Points, in no order, along strands that fork, close into loops and pass close to each other.
In the rows, 128 means zero.
Points whose rows are less than 116 apart are linked; no others are. Some points are linked to none.
Q374: [102 190  67 121 133 161 106 105 168  99 186 149 103  83 168 154 164 154
 110 122  92 121]
Q838: [ 96 132  77 120 114 181 171  93 172 154 155 113  93 126 180 128 148 195
 127 150 100 112]
Q752: [130 168 156  52 152 101 110 106 122 121 176 116 165 130 131 147 142 146
 119 133 121 108]
Q768: [160  63 121 133 141 166 147  99 141 139  97 140 190 176 137 119 160 122
 146 153 145 151]
Q156: [164 180 109 157 150 159  95  91 141 181  78 104 161 108 131  83 135 150
 118 114  97 140]
Q706: [136  76 131  78 112  91 137 173  86 115 135 183 120 171 120 151 152 136
  85 146 169 140]
Q593: [137  84 149 148  64 116 154 139  84 142 142 118 151 156 184 100 100 135
 156 157 157 124]
Q959: [ 85 142 135 121 148 103  95  93 129  77 220 144 163  85 131 128 104 123
 191  90  96 120]
Q434: [147 132 110 129 161 131 109 157 145  87  90 178 108 119  76 155 122 170
  83 118 142 191]
Q847: [124 146 140 108  82  53 122 108  77 140 177 102 168 103 103 112 113  96
 148 116 132  81]
Q212: [166 109 168 136 125  83 112 174  94 117 156 134 130 140 105 125  82 100
 123 166 168 161]
Q242: [109  92 106  90 139 192 182  93 146 134 129  81 103 147 142 127 140 180
 124 172 127 103]
Q204: [127 138 159 118 145  63  87 118 111 131 202  95 177  96  83 102 114 116
 154 118 144  99]
Q205: [113 104  92 144  90 120 108 191 155 179  97 162  75 157 107 103 162 174
  83 125 147 160]
Q969: [ 89 160 139 121  67  80 152 126 101  87 155 100 110 140 143 150  84 106
 129 106 153  99]
Q106: [118 168 129  96 150 120 136  92 111 104 203 126 171 124 136 139  98 134
 156 111 100 100]
Q431: [152  94 120 138 154 160 101 118 150 170 111 143 187 176 135  96 193 144
 124 140 124 147]
Q436: [100  58 154 149  90 132  92 118 144 147  82 101 153 161 138 134 142  99
 160 122 148 124]
Q133: [125 136  95 127 138 120 128 156 125 117  84 142 114 156  50 136 122 192
  55 133 161 178]
Q6: [117 157  86  84 162 122 155 156 115 131 104 175 115 162  93 142 136 122
  59 105 121 128]
Q427: [128 155 104 120 119 110 175 125  94 131 184 120  98 125 154 126 117 143
  97 155 147 108]
Q393: [175 166 128 161 156 136 100 142 132 136 160 127 146 111 125  95 105 139
 140 136 125 167]
Q287: [163  55 142 100 167 115 139 120 117 119  91 107 151 166  65 139 127 126
  85 122 157 157]
Q594: [ 68 175 132 159  45  71 133 128  99 112 163 134 128 117 167 131  93 116
 161  97 135 116]
Q790: [117 112 110 127 102  97  92 149 145 170  73 162 115 158  82 123 170 141
  94  97 149 134]
Q281: [ 73 165  78 116  78 102 106 115 155 182 177 130  73 121 171 119 156 174
  81 148 136 113]
Q399: [125 104 114 186 116 161 165  98 138 151 114  56  79 104 129 116 132 114
 144 117 131  91]
Q694: [128  92 123 100  79 101 166 149  92 170  64 128 123 153 101 128 112 120
 109 115 153 125]
Q238: [110 142 160 194 133 103 102 178 134 115 163 160 128 110 147 126 117  72
 197 127 133 124]
Q433: [126  99 139 133  98 127 178 157  84 134  72 171 154 175 107 133  85 124
 124 121 158 166]
Q444: [107 116  83 101  91 136 193  96 121 124 116  71  87 143 116 141  90 127
  93 144 147  96]
Q43: [153 108 154 116 179 148 164 159  85 115 151 163 134 161 149 125 144  90
 139 150 121 102]
Q312: [131  47  92  89 120 105 158 175 123 154 135 180 125 164  92 144 184 176
 101 184 154 141]
Q351: [109 106  94 101  91 106 146 136 112 187 110 113  86 116 135 126 185 126
 126 163 117  69]
Q579: [118 172 152 146 100 130 150 175  96 125  67 189 123 131 145 143  80  89
 135 109 102 148]
Q173: [129 102 142 110 140  96  77 141 142 146 147 136 113 141 109 118 195 167
  76 154 150 154]
Q623: [ 92 136  86 107 120 114 126 137 133 167 118 110  52 109 116 150 187  92
 104 119 125  71]
Q136: [203  85 134 150 141 117 155 132 103 158 131  73 161 110 111  97 120 123
 102 171 158 118]
Q425: [122 170  66 148 119 176 130  94 172 189 130 114  93 112 159 116 157 183
 105 131  99 137]
Q23: [110 120 165 160 107 109  89 112 121 134  87  95 171 138 129 134 104  71
 160  97 133 129]
Q910: [164 144 169 115 127 102 150 145  95 110 197 125 157 113 124 130  64 113
 155 156 164 124]
Q981: [136 125 141  97  92  75 126 111  78 153  94  97 150 136 121 110 123  99
 121 130 147  96]
Q421: [127 138 133 137 139 119 105 107 131 117 118  72 113 119 101 137  98 124
  94 109 153 134]
Q309: [194 109 139 163 174 111 155 139 103 140 212 126 159 105 127  98 132 109
 167 165 139 106]
Q105: [113 115 133  87 143 118  79 109 144 115 127  86 119 145 104 129 139 182
  76 130 153 152]
Q507: [ 63 130 136 177  63  99 126 118 129  89 195 136 122  89 149 129  81 125
 173  68 100 111]
Q803: [132 141 102 110 144 164 200  97 138  97 120  91  92 121 125 156 109 109
 110 136 127 123]
Q709: [125  97 160 134 173 168 108 115 148  80 131 104 141 145 124 142 137 102
 178 123 132 129]
Q21: [137 124 177 154 140 147 104 154 135 104 118 186 141 123 164 133 109  74
 186 132 118 147]
Q18: [128 192 134  97 143 158 113  66 139 110 143 128 186 103 156 135 133 148
 154  99  69 108]
Q140: [188  61 144 187 153 120  88 146 150 151 165 109 160 136 125  84 164 141
 131 157 169 194]
Q735: [172  98 134 184 173 136  70 110 156 177 126 115 173 125 121  83 182 112
 131 145 124 179]
Q751: [114 133 129  90 172 165 152 123 138  89 112 143 107 129 134 162 115 133
 114 125 108 141]
Q468: [136 112 192 134 158 166 135 139 113 118  79 163 159 160 140 121 100  75
 176 118 105 151]
Q760: [172 168 107 162 147 116 158 138 124 104 198 129 100 107 126 119  99 143
 108 157 131 150]
Q627: [139 181 130  72 146  94 134 122 103 150  94 161 156 157 120 121 146 106
  94 119 117 134]
Q704: [119  94 125  99 129 139 185  80 100 101 201  82 138 133 156 128 139 143
 150 159 128  83]
Q777: [142 133 146 117 186  94  77 122 127 141 160 109 106 120 101 131 198 128
  95 145 130 114]
Q734: [120 103 150 110 157 153 190 107 113 110 174 143 148 149 177 129 136 128
 157 154 131 106]
Q155: [124 108 134 177 119 111  98 148 120 157 146 137 133 125 161 109 153  83
 175 122 136 102]
Q186: [131 116 156 172 109 156 165 156 117 135  44 175 149 152 126 140  78  97
 146 115 119 160]
Q22: [ 83 173 119 168 108 130 169  84 138 105  97 108 129  99 130 144 117  67
 171  93  83  93]
Q448: [147 153 165 147 112 136 146 111 123 105 168  97 162 123 104 128  16 126
 168 138 139 156]
Q872: [ 72 190  70 122  87 119 115 101 166 135 177 125  99  96 184 141 143 175
 119 112 114 114]
Q362: [117 170 104 107 106 159 104  99 161 116  31 114 106  88 106 151 136 121
 112  83  81 109]
Q258: [149 179 161 101 177 158  92 159 154  42 134 176 128  69 124 164  89 118
 148 127  99 140]
Q574: [159 106 121 110 147 133 145 125 127 109  80  99 141 160  56 130  93 167
  77 124 163 188]
Q836: [135 149 142 157 158 158  84 177 159  51 150 171  87  76 146 135 122 137
 150 124 115 143]
Q879: [111 186 129  75 130 159 108  77 144 113  76 133 139 104 142 169 132 119
 147  90  69 118]
Q543: [100 139 158 157 159 169 137 104 134  79 127 129 120  97 131 145 109  85
 177 100  99  98]
Q435: [ 94 141 127 132 132  99  79 104 153 142 112  77  72 108 105 137 182  92
 109 113 123  67]
Q873: [154 138 139  98 114  86 121 111  95 171  95 136 200 165 125 107 116 117
 121 118 127 136]
Q139: [108 153  85  92 156 137 152 142 154 156 117 173  84 145 125 136 176 141
  78 138 113 119]
Q795: [126 136 113 125 154 195 113 139 180 107  99 164  91 115 160 138 136 174
 129 129 111 146]
Q235: [139 189  92 157 139 176 127 105 161  85 176 147 139  54 164 148 143 153
 146 127  53 114]
Q470: [127  73  83 143 111  99 147 202 129 171 131 173  79 145  84 124 177 174
  81 167 158 132]
Q955: [117 135 159  53 177 132 121 103 132  77 145 111 120 146 135 158 115 118
 111 130 132 134]
Q109: [151 153 149 137 125 164 157  88 120 113 124  73 165 128 130 117  56 167
 135 128 129 162]
Q834: [187  79 145 152 123  93 153 169  95 147 128 125 156 137 118 106 125 119
 120 149 174 158]
Q833: [114 160  79 156  94 119 126 106 156 197 153  87  97 106 143  82 159 202
  77 153 117 127]
Q65: [101 133 126 101  97 188 119 114 160 143  12 156 129 141 114 144 122 137
 129  93  84 115]
Q743: [134 122 151 153 183 106  95 154 135 103 152 108  79 104 118 136 172  86
 127 144 137 111]
Q177: [138 110 143  99 166 108 144 170  94  97 157 139  95 120 135 138 155  88
 120 142 142 103]
Q819: [ 93 128 123 178 111 120  93 106 155  77 192 141 143  94 136 120  98 157
 196  85 101 129]
Q475: [125 117 139 114 127 140 104 152 139  72  65 161 133 140  87 162  93 139
  99  92 125 186]
Q290: [182  77 129  95 170 131 142 101 116 154 109  80 157 142  87 101 155 135
  81 152 150 132]
Q868: [132 100 146 127 116  99  92 165 107 156 171 171 153 154 186 110 191 108
 167 159 165 110]
Q546: [121 143 122 129  64 112 173 146  98 136 157 151 122 158 195 127 113 147
 127 140 150 112]
Q601: [122 123 109 110 127 143 117 136 136 159  25 153 138 165  72 128 137 123
 121  91 107 122]
Q713: [114 109 129 179 142 177 108 118 175 146  98 105  76 104 135 115 171 130
 143 121 113  97]
Q930: [ 96 148 125 108  70 113 182 112  97 102 106  77 123 126 119 151  58 104
 111 113 130 123]
Q233: [103  68 103 152  87 139 145 130 135 189 104  79  73 125 137 111 148 138
 137 135 144  83]
Q174: [167 172 111 182 140 132  69 160 158  99 164 164 123  88 153 127  81 143
 149 129 124 150]
Q584: [168 172 142 124 150 128  70 145 132 142  99 160 164 120 116 123  97 114
 124 115 111 177]
Q308: [100  87 154 120 112 152 112 111 138 103 103 112 134 165 148 125 126 142
 163 117 138 150]
Q998: [114 117 104 147 125 170 133 158 156 145  88 151  84 131 154 136 148 120
 146 119 109 135]
Q90: [160 166 154 133 141 114 109 194 119 124  84 198 138 124 118 125  87  93
 120  97 113 181]
Q597: [116  67 120 117 129 184 159 117 152 147 104 114 128 158 131 120 132 158
 118 142 147 147]
Q489: [106 175 166 159  93 107 117 108 126 131  97 101 137 105 111 142 116  67
 174  95  93 107]
Q67: [161  86 150 115 136  93 164 116  72 116 206 100 148  98 148 115 147 120
 164 164 145  81]

A tip is a point with one link. Name the tips that can be reached along the links from each point below, in the order of the rows.
Q242 | Q140, Q235
Q579 | Q593, Q204, Q258, Q139, Q868
Q969 | Q706, Q435
Q434 | Q109, Q475
Q43 | Q421, Q309

A piece is all that can be reached along the links. How many separate loops has the piece of each point below (a circle has one, a figure eight two, a Y none), and how many tips (points with one link)?
Q468 | loops 0, tips 5
Q431 | loops 1, tips 2
Q470 | loops 1, tips 2
Q290 | loops 0, tips 2
Q67 | loops 0, tips 2

How many points has the smallest loop of links through each point below? Write none if it is on no loop.
Q436 | 7
Q803 | 12
Q694 | none
Q136 | none
